A landscape with many valleys, sampled at points; each row gives a point and its height.
From any point a ball rolls to the lowest of the 5 points nearest to it. It stops when none of these is lower. Distance is the straight distance between rows; heights are no part of it.
Sulu: [ 11  22  24   6  19 -16 -25 -20 -66 -25 -33  36   3 -24 -21 -25 -27  -1
 -20 -10 -14  -4  69  23]  h=560
dinu: [ -7   3  33  42  10 -22 -55  31  34 -50  26 -26  17  -5 -52  -5 -16   5
 -48 -20  25  34   6   5]  h=338
duz: [-38   5 -53  28 -22 -23  22  55  -2   0   4 -31  -2  -7  -6  -2 -21  21
  23  11 -20   6  -2 -40]  h=629
tal: [  0 -18  40   9 -30 -13 -26 -10  53  31   8 -32 -30 -11 -65   8  35  17
  28  41  50  33 -51  40]  h=572
Pebu: [ 23  27 -37  16 -44  30  20 -20  24   1  12  -7  15 -25  32  23  -4 -13
  15 -19 -18 -22  30  16]  h=51
tubok: [-21 -18  20  15  24   5 -54  24  50   8  -5  -9 -10  44 -29  16  40  26
  25 -29  15  59 -39  -5]  h=516
nep: [  2  23 -51  31 -17 -21 -29  36  53   1   2 -17 -12  -7  11  19 -35 -26
 -15  28 -36  -2  38 -32]  h=505
par: [ 11 -22  52  -6   2 -12  28 -37 -29  22 -28  37 -20  35  -4 -15  55   5
  15   9  40 -11  26  41]  h=790
fod: [ 17 -20  40   3 -11  27 -38 -30  68  20  28 -27 -10  -2 -29  -1   3  27
  21 -12  33  25 -56   7]  h=543
vanop: [ -4   9  13  14  38 -36 -23  12 -11 -13 -16  10 -16  10 -56  10  41  17
 -22  14  -5   7  32  16]  h=467
vapan: [  1 -37  46 -28   0  29   5  12  14  24  -5  -2 -49  60  -7  31  45  18
  21   3  17  17 -71   8]  h=603
lon: [ 41   3  22  15  -9   2 -42 -15  50  19  37   5  -6 -34 -66 -21  25  10
 -27   7  -1  10  -7  59]  h=371
tupaf: [ 43   4  21  33 -32  -9 -51 -48  66  31  35 -30  22 -16 -42  17   6  13
  14  12  34  11   5  38]  h=493
bap: [ 36  11  -4  19 -27   0  42 -65   3  18 -13 -18  12 -14  19  15 -43 -20
  29 -18  -8 -47   1 -13]  h=616
Bozag: [ -6   0  28   5  21 -41   6 -32 -46 -32 -39  39  19 -27   6 -34   2  14
 -15   7 -32   1  33   3]  h=702
rem: [ 10   7  21  25  34   8 -44  21   1 -15 -13  18  11  -4 -35  -6   7 -10
 -24  -7 -33   5  30  15]  h=488
Bedaz: [-59 -31  14 -21  13 -10 -42  32  -8  10 -14  -7 -19   9   4 -37  31  32
  19   7 -12  13 -42 -24]  h=665
bafuv: [ -6 -37  33 -42  -4  36  -3  14  -9  23   0   2 -20  33 -16 -14  56  15
   3   8  36  47 -40  32]  h=608
pid: [-13  18 -76  44 -24 -25  13  46 -24 -13  12 -36  20 -54 -13 -11 -69 -12
 -10  31 -36  -8  17 -36]  h=690
Simuf: [ 32 -25  63  -4  31  20 -24 -10 -11  23   2  20 -26  71 -47  11  66  -2
  11  13  25  20   6   3]  h=673
melod: [-44 -22  22   5  59 -12 -23  25 -27 -20 -22  29 -27  80  -6 -12  57  43
   0 -11  20  23 -11  13]  h=599
ruf: [ 25  16 -18  -9 -12  33   5  11  20  30  -2 -23  11 -34  14  -1  -7  10
  -4 -40 -14 -24 -20  36]  h=475
safu: [ -6 -65  20 -25 -29  27  -2   7  -3  38   6  13 -35  13 -22  -8  39 -16
  13   4  16   7 -66  26]  h=679
lan: [ -6   9 -36  40 -27 -42 -31  46 -11 -32  -4 -27 -18 -49 -42   2 -51  -8
 -39  19 -12  19  -9 -24]  h=648
gute: [  7   0  31 -42  33   6  -9 -30 -41   0  -8  49   8  26  17 -15  14  16
   9 -21 -20  -2  22 -20]  h=728
luf: [ -1   1 -18   4 -36  28  -7  19  61  32  25 -33   3 -22  -9   4 -28   2
  12  -3  -2   0 -54 -21]  h=542
garul: [ 20  32   6   1 -25   4  10 -34  27  14   2 -20   1 -25 -42  19  36 -15
 -16  -3  13 -35  23  40]  h=606
Duna: [  1 -30  55 -37  39  30  19  -7 -32 -26 -11  51  -9  74  41   4  51  20
  17  -2  23   9  -7   4]  h=694
buto: [-20  43 -51 -10 -10  -5  13 -11  14 -34  36 -23  17  -6  40 -11 -58 -26
   3   6 -32   7  41 -36]  h=668
big: [-21  46 -18 -32  16 -39  54 -20 -32 -15  -8  -7  33  14  58 -35 -33  42
  32  -4 -28  11 -24 -66]  h=674
seg: [-40  33 -16 -11  14 -27  25 -14 -38 -15 -15  16  13 -13  -4  -1  10   3
  13 -21 -25   3  11 -22]  h=711
Mib: [ 18   8  19 -33  48  -4  23 -19 -12  32 -21  13  14  32  33  17  -5  -4
   3 -18  -6  28   2  -4]  h=691
kezet: [-25  13 -10 -58 -12 -17  36 -37 -25 -18  -7  52  12  -7  54 -33   1  45
 -15 -17  11  -3 -33 -21]  h=725
rifu: [ 14 -59  62 -22 -17  69  34  25 -15  -1   8  48 -33  36 -22  32  26  24
  17  40  49  28 -50  24]  h=713
Mabi: [ 11   8 -14   3 -23 -35  39 -24  -5  12 -46 -12   9 -13  28   0 -16 -12
  25 -13  -5 -55 -16 -25]  h=628
Zamap: [-22  12  32 -40  23  22  -4  11 -46   8  -4  55 -11  33  18 -25  37  19
 -14 -17   8  29   4   2]  h=683
liful: [ 60   7  15  32 -25   2  37 -92  22   4  -9  -5 -22 -20 -15  40  40 -10
  -4   0  15 -41  39  30]  h=697
sot: [ 14  26 -35 -29 -37  18  26 -34 -28 -41  17 -16   6 -52  22  12 -51  19
 -38 -43  -3 -25  42  -2]  h=710
Nugo: [ 16  17 -23  48 -18 -38 -19  47  -2 -23  17 -46  -6 -21  -8  -5 -41 -25
 -30  28 -19  29  18 -33]  h=586
nanog: [  1 -28  41  19  48  -7 -40  -8  13 -31  37  -9 -18  93 -51   5  57  31
  12   2  40  62 -50  -6]  h=541
tov: [-13  30 -34  -3   0   7   0   3  -4  12  12  13  -3 -45  26   4   2  -5
 -14  -7 -22   3  14 -18]  h=730
vobez: [-30 -16  30   1  20  -4   2  16 -16  -6 -23  19 -27  63   6   6  73   7
  35  26  10  18 -29 -12]  h=610
Voniz: [ 26  35 -25  28 -23  12 -38  -7  40  -9  12 -16 -20 -12  -3  30 -22 -34
 -15   0  10 -14  51  22]  h=613
Guvo: [-36 -21  36   7  19 -14 -31   0  34   5 -13  10 -26  47 -49 -10  39  26
  10   4  27  29 -31  24]  h=455
falek: [ 42   3  31  -6 -16  37  19 -20  24  26   3 -10 -19  13  16  40   7 -32
  31 -20  30  -4 -22  16]  h=434
riri: [-31  31 -19 -19 -18  -5  33 -10 -49  -2  -7   6  21 -40  30 -25 -27  20
 -17 -14 -26  -9  14 -35]  h=758
rez: [ 21 -45  27 -41  36  64  -4  28 -20  15 -11  55  18  50  -2  -9  29  23
 -17  -7  22   7 -13   9]  h=692
Gesu: [ 13  32  -8 -33  10  14 -29  23  -5  -6  -7   5  30   1  14   4 -17  -8
 -41 -24 -40  19  27  -1]  h=699
fas: [  9  11 -40  55   3 -36  15 -25  11   0   4  -4   6  -5  37  20 -21 -52
  23  25 -21 -26  29 -30]  h=324
Bil: [ 60  11  33 -16 -15  33   5   4   8  48   6 -26   3  -4  28  41 -18 -41
  36 -17  19 -11 -33   0]  h=394
Dis: [-13 -11  14   9   8  15 -61   0  20  29  20 -14   2  -4 -29 -10  14  36
   1 -21  19  25 -26  29]  h=503
pepa: [-39 -64  31 -48  18  25 -38  10  -3  12   3  31 -35   8 -20 -35  31  51
 -16  36  31  37 -65  56]  h=854
Zasut: [ 22 -14 -11 -36  12 -12  47 -30 -30  24 -15   5  -5  37  84  21 -36 -15
  42   0  14 -38 -53 -26]  h=562
komet: [-15 -26 -21   6 -18  19  31   7  18  63  -2 -32 -12  31   5   0  19  10
  56  11  14 -29 -63 -30]  h=544
ber: [ -2 -24  37 -17  -8   5  -8  11  -2   6 -14  24   7  -3 -53 -20  50   0
   3  48  30  -3 -33  53]  h=835
Gim: [-28 -31  28 -34  15  -7  18   7 -14  -3 -36  39  12  19  28   5  56  14
  12  17  12   0  -4   5]  h=688
pavum: [ 25  19 -21  41  18  -7 -36 -17 -18 -44  11  12 -35 -23 -33 -21 -47 -11
 -34  -3 -10   3  72  24]  h=666
lika: [-22 -25  34 -40  37   9 -19   9 -42 -37 -19  63  29  33  25 -27  12  34
 -47  20 -13  15  54   0]  h=755
tetiv: [ 35  15  15 -15   2  31   7 -37  -6  13  12   8  26  -6  -6 -11  -5 -12
 -14 -41  13   5  16  51]  h=481
pupe: [ 33  -2  33 -10   0  -8  37 -35   7  24   3 -13 -15  23  46  19 -28 -38
  28 -16   6 -27 -11 -14]  h=485
zedes: [-18 -10  13  18  11 -42 -47  37  12 -15   2 -12  -1 -14 -67   6 -22   5
 -56   4  -1  29 -14  15]  h=273
Bib: [ 29 -42  59 -15  11  39 -39  -2  10  39  29  28 -37  43 -56  -8  45  35
  -6  10  57  44 -53   9]  h=609
raben: [ 10  16 -45  70 -32 -18  12  -4  82  -6  14 -33  -9  -5  15  45 -30 -21
  11  40   7 -33  22  -8]  h=502
zad: [ 33 -38  59 -16  36   8  28  -2 -32  21   2  54 -16  65 -10  11  33 -13
  12  35  50   7  -4  10]  h=731
boke: [-17 -12 -52 -10 -24  37  47  22 -10  37  21 -34  12 -17  42  -1 -26  15
  25  -7 -10 -34 -33 -48]  h=667
peza: [-49  36 -46   2   5   3   5  33   0  10   0 -23  31 -18  31  11 -47  -3
  14 -22 -32   2  -7 -70]  h=553
mul: [ -5  32 -42   6 -46  -6  37  -8 -24 -51   6 -38  20 -54  37  -8 -74 -25
 -18  25 -26  -9  37 -42]  h=695
tuzuf: [  2  -6  19 -12  13  18 -47   3 -11   7  -1  22   4  39 -22 -10  38  11
 -15   0  -1  15  21  18]  h=612
kal: [ 37   9  27  14  -3  69  -2 -35  -7  33  16  42   7  22 -32 -10  35  13
 -12  -7  15 -11  34  32]  h=635
zas: [ 22  28 -74   3 -38  24 -35  10   1 -56  14  -4 -21 -51  40  25 -82 -36
 -43  13 -19  -8  74 -10]  h=757
Bas: [ 12   7 -11   4   0 -14 -10 -64 -40 -35 -11  15   3 -38 -35 -25  -4   1
 -29 -15  10 -47  61  55]  h=664
tokib: [ 12   0  -7  -6 -30  -1  42 -36   4  13 -35 -14 -22 -10 -10   7   9  -8
   9   6  13 -42  14  18]  h=466
pasen: [ 24  21 -33  32  18 -26  41 -32  11   7 -26 -29  19   0  73  27 -40 -46
  32 -19 -34 -15   3 -42]  h=484
dat: [ 44  -1   7  22 -10  29   3 -25  27  13   7   1 -18  10 -11  47  -3 -30
  -3  -9   0 -28  37  17]  h=539
fufeb: [ 16  21  -6  44  32  11  12 -27  23   0   2 -16  24  15  44  29 -18 -47
  26   6 -38 -16   6 -33]  h=441
Dosi: [ 12 -71  74 -50  17  24  40  33 -19 -22   6  41 -31  65  11 -10  47   7
  -9  33  66  20 -56  12]  h=704
lir: [-19  15   8  45  -2 -51 -27  20  21 -23   4 -12  12 -24 -41  20  -5  -5
 -18  -6 -18  -3  14   9]  h=414
Kan: [ -1   2  28   9  35  17 -34  28  31  38  -5 -56 -11  53  31  26   7 -18
  19 -20  -8  18 -45  -4]  h=548
gog: [  2 -14  37  37  28 -36 -24 -11  15  16   1  -7   6  36 -51  -1  52  16
  -3   4  13  16 -13  24]  h=352
lumu: [ -7 -12  13  -6  -4 -36  11  12   2  -1 -26  12 -15   3 -21   9  23  -2
  14   0 -10 -11  23  11]  h=461
fuzan: [-20   1 -65  58 -53  -9  -3  36  24 -21  17 -53  -4 -34  -9  13 -30 -22
   7  39  -5 -13  15 -19]  h=597
Fini: [-20  22  14  -9  22 -27 -45  24 -30 -12 -18   5  -8  -9 -37 -19 -14  -8
 -45 -14 -20  34  43   9]  h=391
noke: [  1  22 -30  20  29  -5   6  13  21  23 -12 -36  21 -14  19  22  -8 -32
   7  22 -32   3   6 -55]  h=474
fuv: [  5  -3  19  19   8 -33 -47  20  20  21 -12  -2  -2 -13 -65  -8  21  -7
 -19  12  27  25  13  -1]  h=396
Pab: [-11   0 -12   7 -35  26 -17 -12  52 -11  26 -16  -3 -42 -33   6 -15  -3
 -16   5   1   8 -15  34]  h=559
rosir: [ -4  18  -5 -64 -17  -3  28 -29 -43 -33 -21  37  20 -45   0 -43  10  38
 -43 -46   7 -39  -3  53]  h=898
gozap: [ 24  26  18  36  43 -28 -35 -22 -20 -11 -38  27  34  31 -35  18  11 -27
  -9  17 -32 -11  50  17]  h=531
nota: [  4  49  -3   1  18  -8 -22  10  -7 -39   8  21  12  -3  18   9 -55 -44
  -7   9 -56   5  53 -30]  h=657
petag: [ 10  32 -24  49  12 -69  68 -57  -8 -42  -2  -8  35 -14  51   4 -39  -6
  39  38 -35 -14  22 -38]  h=496
ruva: [  0  52 -21  21 -12 -23  30 -27 -10 -68   9  -6  -3 -12  27   0 -64 -14
   1  -2 -27 -32  57 -26]  h=672
lile: [ 26  17  -5  32   4  -4   0   9  47 -35  -4  -7  17  -2 -19  19  -8 -20
  -1  -8 -16  10  73  14]  h=617
goz: [-17 -15 -53  30 -48   6  29  23  18   9  14 -37  14 -54  14  -4 -49  -6
  15   6   4 -18   8 -23]  h=749
nof: [ 10   1   0 -53 -18 -25  45 -38 -20   4  25 -15  35  22  41  -4 -27 -16
  17  -2  22 -21 -48 -24]  h=602
Nivas: [  0 -32  40 -41   5   8  -3  10  -4  17 -23   3  -3  12  -7  20  31   2
  14 -12  11  -1 -56 -18]  h=646
Ker: [-38 -39 -16 -34 -25  27  15  14 -20  31  17 -16 -27  -9   2   3  23   3
 -10  24  13  -5 -93  11]  h=685
Bevu: [ -7  10 -52  65 -13 -46 -25  31  65   1   7 -46  15   2   0  -6 -29 -11
  -6  32 -13 -17  10 -13]  h=566
kador: [ -8  47 -47  41  13 -20 -14  29   1 -59 -14 -31   1 -33   4  12 -75 -67
 -11  29 -36  -7  63 -23]  h=715
gat: [  1 -72  67 -37 -24  11  24  43  11   9 -13  14 -29  27  28  21  25  13
  27  17  41  -6 -64  13]  h=647
Zonan: [ 26 -32  19 -27  -2  60 -22  -4  -1  25  43  25  -1  11 -69 -34  58  35
 -19  10  14  33   5  48]  h=769
dur: [-20   6 -45  15 -38 -12  38  16 -10   8  -2  -6  -9 -42  -2  21 -10  11
   3   3 -15  -8  20  -6]  h=765
mol: [ 28 -10 -49  27 -75  13  -8 -18  48  23  25 -29 -17 -19   9  24   8 -22
  26  34  15 -44  34  12]  h=576
biriv: [  5  35 -52  16 -11 -14   5 -37   3 -59  36  12  18   0  58  21 -66 -41
 -19  17 -35 -21  61 -21]  h=558
nol: [-25   3  14 -24  14 -35  15 -26  -6 -35 -35  57  34   6  36  -5  28  28
 -31   0  19  -2  20  18]  h=764
mure: [ 11 -26   4   9 -28  33   1  24  27  44  12 -38 -40  17  -2  21 -14  12
  32   8  29   5 -73 -13]  h=506
Beru: [ 18  -4  39 -33  42  13  14  15 -15  26  -2  19   1  83  22  21  19 -16
  49 -22  41  14 -31   0]  h=712
tabe: [ 15  30  48  -1  46   4   0 -16   8 -12 -25  47  30  -3  11   4   9 -22
  18 -14 -16  27  45  15]  h=748
Dif: [ 15 -15   1   0 -19   6 -11   9  51  25   4 -12  14   7   4  19   4 -12
  49  -7  22 -11 -40 -11]  h=465
nove: [ 27   5  15 -46 -16  67  18  35  30  42   8 -16   8  22  -6  45   3  -5
  19 -36  -3   0 -43 -10]  h=320
puza: [ 11 -19   4 -27   9  29 -38   2 -36  -6  -3  15  -5 -54 -53 -30  17  11
 -27  -6 -13 -13  36  65]  h=779
zaneg: [  1  23 -52  25 -20 -11  21 -10  -4   2  -9 -13  13 -38  36 -11 -61 -15
   1  23 -39 -17  24 -20]  h=530
vof: [ 22  21  -1  35   3   3 -24  -3  47   1 -14 -24 -14   0 -26  18  23 -24
  28  -2 -28  11  16 -17]  h=660
Kav: [-11 -11 -29  -1  -5  30  40  20 -22  29   7 -34  21  14  41   1 -20  16
  37 -15  -3 -43 -34 -71]  h=618
tuve: [-48  -8  -2   1  26 -53 -12  32 -13   2 -29  26  -8   9  -8 -13  49  17
 -16  17 -20  19   9 -10]  h=621
raz: [ 27   4  26   6  -1  28 -25 -18 -34  -1  12  32  -8 -21 -65 -21  17  21
 -46 -15   0 -12  35  58]  h=705
kemu: [ 14   0  31   3  33 -29  -8 -27   0   7 -10  15 -16  12 -35   3  25  -1
  35  21 -17  -6  40  25]  h=440
ves: [ 13  11 -17  21 -35   5   1  17  41  43  20 -19 -18 -25 -41   4  -5 -10
  -9  -5   4   1  -3  10]  h=633
lipon: [-48  -1  -7  50  -8 -41 -33  26  33   2  -1 -24  16   6 -36  11   0   6
  -9  32  -7  19  24   3]  h=498
fode: [ 14  -4  -8  11   5 -23  59 -24  -5  13  -9 -24   6  35  35   2   8 -25
  46 -11 -12  -1 -21 -45]  h=578
leb: [  0  24 -41  48  -5 -39  -6  25  32  30  -5 -40 -12 -18   5   7 -22  -1
  35  20 -32 -13   0 -29]  h=557
Vus: [-16  12 -40  52 -10 -61 -20  49   8  31   7 -44  14 -12 -12  -9 -10  -4
  31  25 -31 -14  -1 -46]  h=605
Bufu: [  1   9   9 -10   3  -6 -30  26  19  -1  -7 -13 -24 -54 -48 -39   3  36
 -30 -13   5  26 -14  39]  h=611
tiz: [-17   5 -37  17  32 -24 -15  39  27  48   4 -37   8  35  22   0 -13  -3
  41  -3 -20  15 -34 -67]  h=545
Nabo: [  7   0 -17  12   2  52 -28  -8 -13 -52  17   0 -35 -48  -9  18 -33   6
 -42 -28  -3   8 108  46]  h=721
Fiv: [-44   2 -18 -20  13  13  18  54 -32  28   6 -21  -3 -25  -9 -29 -14  21
  -1  -9 -40  12 -36 -39]  h=687
nebiv: [-14  19   8 -30 -10  15  15  -8 -16  23 -11   9  14 -22   2   6   6  15
   6 -13  17  -1   6  14]  h=508
Dida: [-10 -21  23   7 -14  17 -66  25  24  -5  30   9  -1 -33 -59 -18  -7  21
 -35 -12   3  36 -24  34]  h=430
degi: [ 24   5  19  37  41 -22 -45  -7  -6   8  -6  11  16   2 -45   5   1 -23
 -33  18 -25 -16  84  21]  h=547
lasul: [ 15  -9  24 -45   3  25 -15   4 -36  18  -2  35  15  -8 -33 -23  16  14
 -28 -23  26  15  -1  45]  h=614
ziru: [-20 -50   6   7   8 -19  26  31  -4  28 -31 -15 -32  52   8  23  18  22
  53  28   9 -21 -64 -31]  h=598
Fuzed: [ 17   8  -9  -6 -16  37 -14 -38   4 -13   2  12  10 -39   0  13  -4 -24
 -12 -31 -11 -28  40  20]  h=460
midov: [ -4  30 -63  17 -29   6  12 -34 -19 -84  29 -24 -17 -78  35   1 -59 -28
 -29 -18  11 -40  48   8]  h=651
dimem: [ 16  31 -30 -18 -22  21  39 -25  15  -6  11   5  13 -31  45   0 -55 -14
  12 -34   9 -14  -4  -6]  h=456
puzi: [ 18  19 -12 -31 -41  27  32 -24 -10  25  -5 -17   8 -38  25 -12   1   8
  -6 -15 -11 -37 -34  -2]  h=689
siram: [  1  14 -50  55 -61   5  21   4  19 -11   4 -30 -31 -83  13   5 -51 -13
 -38  11  15 -45  30  25]  h=904
lefeb: [ 28 -32  43 -27   7  37   9 -21 -12   7   3  24 -23  19 -26  10  56  11
  15  30  44 -13 -41  49]  h=701
sesot: [  0  34 -38 -16 -16 -19  10 -29 -38 -58  -3   9  -7 -60  22 -19 -35  14
 -34 -20  -5 -13  54  -6]  h=789
zanuk: [-45 -11 -57 -10  -3   4  -6  52  -7  19  15 -71  25 -15   0 -12 -22   8
   6   2 -22  15 -31 -31]  h=625
kedob: [-16 -44  34 -38   6  28 -21  20  15  21  11  30   4   4 -31 -49  38  29
 -52   9  12  16 -25  48]  h=720
duzo: [-10 -64  22 -25  27  22  12  42   2 -25 -25  42 -28  65  36  -8  53  21
 -19  22   1   6 -27   7]  h=659
gozoz: [  7  29   7   8  32 -45 -17  45 -58 -40 -29  -7 -13 -45 -40 -20 -31 -22
 -44  -5  -2   5  40   2]  h=526
rakuz: [ -4   5  36  47  28  -8 -49 -18  30  -5  34 -13  29  35 -85  -3  10  14
  -7   0  16  49  26  19]  h=229
lolog: [-28 -22  28 -57  20  32   7   8 -25 -13   5  44  10  11  42 -12  23  24
 -12   0  -4  -5 -10  -2]  h=698
Vob: [ 21  17   3  24 -30 -55  40 -68  20   3  -1   1  11 -19  16   9 -20 -14
  29 -10   1 -48   2   6]  h=706
tuko: [ 34  24 -15  33   5 -19  18 -23  18 -17   3  19  -5 -19   9  15 -34 -28
 -13 -10  -7 -23  73  -2]  h=546
bos: [ 12   9  23   4  -3   7  16 -33 -19   5   6  18   8  11   0  -5  16  -7
  22   7  -5 -22   2  25]  h=216
nage: [-11  -3 -34 -19 -15  45   2  31  23  10  18 -16   8 -41  27   9 -34  -4
  -6 -36 -39   2   9 -24]  h=620
rik: [-10  15 -28 -15 -54  -5  33 -59  -8 -27  -7 -17  -2 -36  42 -16 -19  -7
   0 -28  -3 -26   7   9]  h=693
rizut: [-26  14 -31  13  36 -35  50  -8 -19  10 -19 -46  17  14  39 -36  -6  -6
  50  22 -29 -18 -10 -58]  h=636
ked: [-13 -17  25 -20  14  28 -43  10  -9   8  -8  45   5  40 -23 -17  69  20
 -17  -2   0  39 -10  20]  h=650
Zepeg: [-31  15   0  -2  29 -19 -57  55   5 -10  18 -27  20 -23 -26 -18 -22  10
 -32 -19 -20  49 -13 -24]  h=368
Zeza: [ 28  25 -42  -3 -49 -10  40 -70   5 -62  34  13  -4 -33  28  18 -32   1
  10 -17  21 -43  26  -4]  h=416
lag: [  2  20  11  -7   4 -20  26 -48   3   1 -20   2  -2   3  31  18 -16 -23
  -8 -27  -9  -3   1   4]  h=604
Vadu: [-41  15 -55  20 -21 -16  23  78 -22   0  15 -43   6 -37   3 -47 -56 -10
  -1  15 -20  45  15 -52]  h=696
batu: [  7 -21  32 -54  -9  23  55 -12 -38   7  -1  49  12   8  48   8  24  -1
  10   7  39 -15 -58 -10]  h=652
vosep: [-17 -48  30  -9  20  47 -42 -11   9 -28  52  28 -25  94 -31  -3  63  38
 -20  -4  67  38 -63   2]  h=561
Kuniz: [  0  19 -45  35 -11 -27  -6  -5  42 -18  19   0  -2  -9  46  33 -33 -39
  13  27 -20 -36  47 -19]  h=425
Renip: [ 22 -22  55 -27   9  18  11 -40 -45   3 -26  56  20 -18   0 -20  25  15
 -40 -21  25 -18  26  32]  h=741
Tem: [ 20  13 -11  20   4 -29  26 -49   4 -34  -4  -2   6 -25  10  53 -14  10
  10 -24 -27 -32  35  -4]  h=630
vako: [  2   3  17 -12  44 -20  -3  -5 -54  -7 -25  41  19  36 -20  -8  14   5
 -14  -8 -11  11  43  35]  h=642
zolu: [-13  18  -8   3  21 -16 -47  17  21  -1   3   1  18  -2 -55 -19   6  -5
  -8 -37 -13  31  -5   8]  h=395
naged: [-20 -35  13 -11  30 -19 -21  23  -5 -33   4  -8 -33 101  13  18  61  21
  15   0  38  41 -45 -11]  h=565
moval: [-37 -25  16 -49  47  -6  -4  34 -29 -25 -27  36  13  18  32 -39  42  21
  -3  -7 -12  23  15   1]  h=717
Kaz: [ -8 -37 -11 -24 -41  40  -3  18  19  35  40 -47  -9 -27   2 -15 -30  -8
   5 -16 -10  28 -61  -1]  h=564
tozis: [-44 -13 -26   3  30   9  37  47 -32  43 -26 -26 -14  27  37 -37 -12  10
  54  11 -19 -13 -56 -36]  h=607
muv: [ 35  -6 -32  32 -38  -4 -41   2  24   1  14  -5 -16 -71 -57 -25 -21  -5
 -57  -8  10   6  16  38]  h=537
vezuv: [ -4 -11  39  -7  26 -32  54   3 -19 -17 -40  54  23  74  63 -17  51  -7
  30  13  38 -20 -23   7]  h=718
vav: [-19  40  -6 -17  43  -1   4  -2 -35  16   1 -16  54  19  56 -10  -9 -31
  26  -1 -12  -1 -15 -51]  h=682
rugum: [-20  -7 -10 -41   2  37 -16  33  19   9   9 -10 -22  -9  11 -10   4  29
  -7 -17 -19   4 -39   6]  h=615
Rulas: [ 13   8 -15   3 -17   2   7  -3 -47 -23  -7  21  -2 -57 -20  -3 -12  -5
 -55 -10  -5 -22  34  27]  h=655
dipi: [-21 -69  32 -20   7  14 -11  15  11  -2  -9  13 -44  73 -21 -14  71  21
   1  14  48  30 -44  25]  h=554
lepog: [-38  15 -17 -12  21 -36  40  12 -17  20 -30   1  18  19  25   4   8 -14
  28   8 -37 -14  -9 -55]  h=645
muro: [ -1  -4  47 -29  18 -19  39  -7 -37  -8 -12  31  13  46  59  30  27  19
  14  14  55   6 -57   7]  h=686
tego: [-20   1 -48  29 -35  11 -21  46  12  27  14 -42   4 -70  15   1 -45  -7
  -9 -26 -23  15 -30 -14]  h=714
dez: [-31  29 -36 -36 -14 -11  27 -33 -52 -13  16  -7  51  -3  69 -41 -54  21
  18 -13   0  27 -20 -63]  h=700

For each start below, name the point where the ball stops.
safu: rakuz
Gim: rakuz
big: fas
tego: nove
ziru: nove
Ker: nove
Kav: nove
vezuv: rakuz

Call two points neighbours if one is among the 5 nearest of the other. Go from one point of each pair to the other, from neighbour to neighbour, staying as low as possible. Name the highest point that can't be avoided.
rakuz, zedes: dinu
rakuz, Pebu: tetiv
lon, Fini: Dida
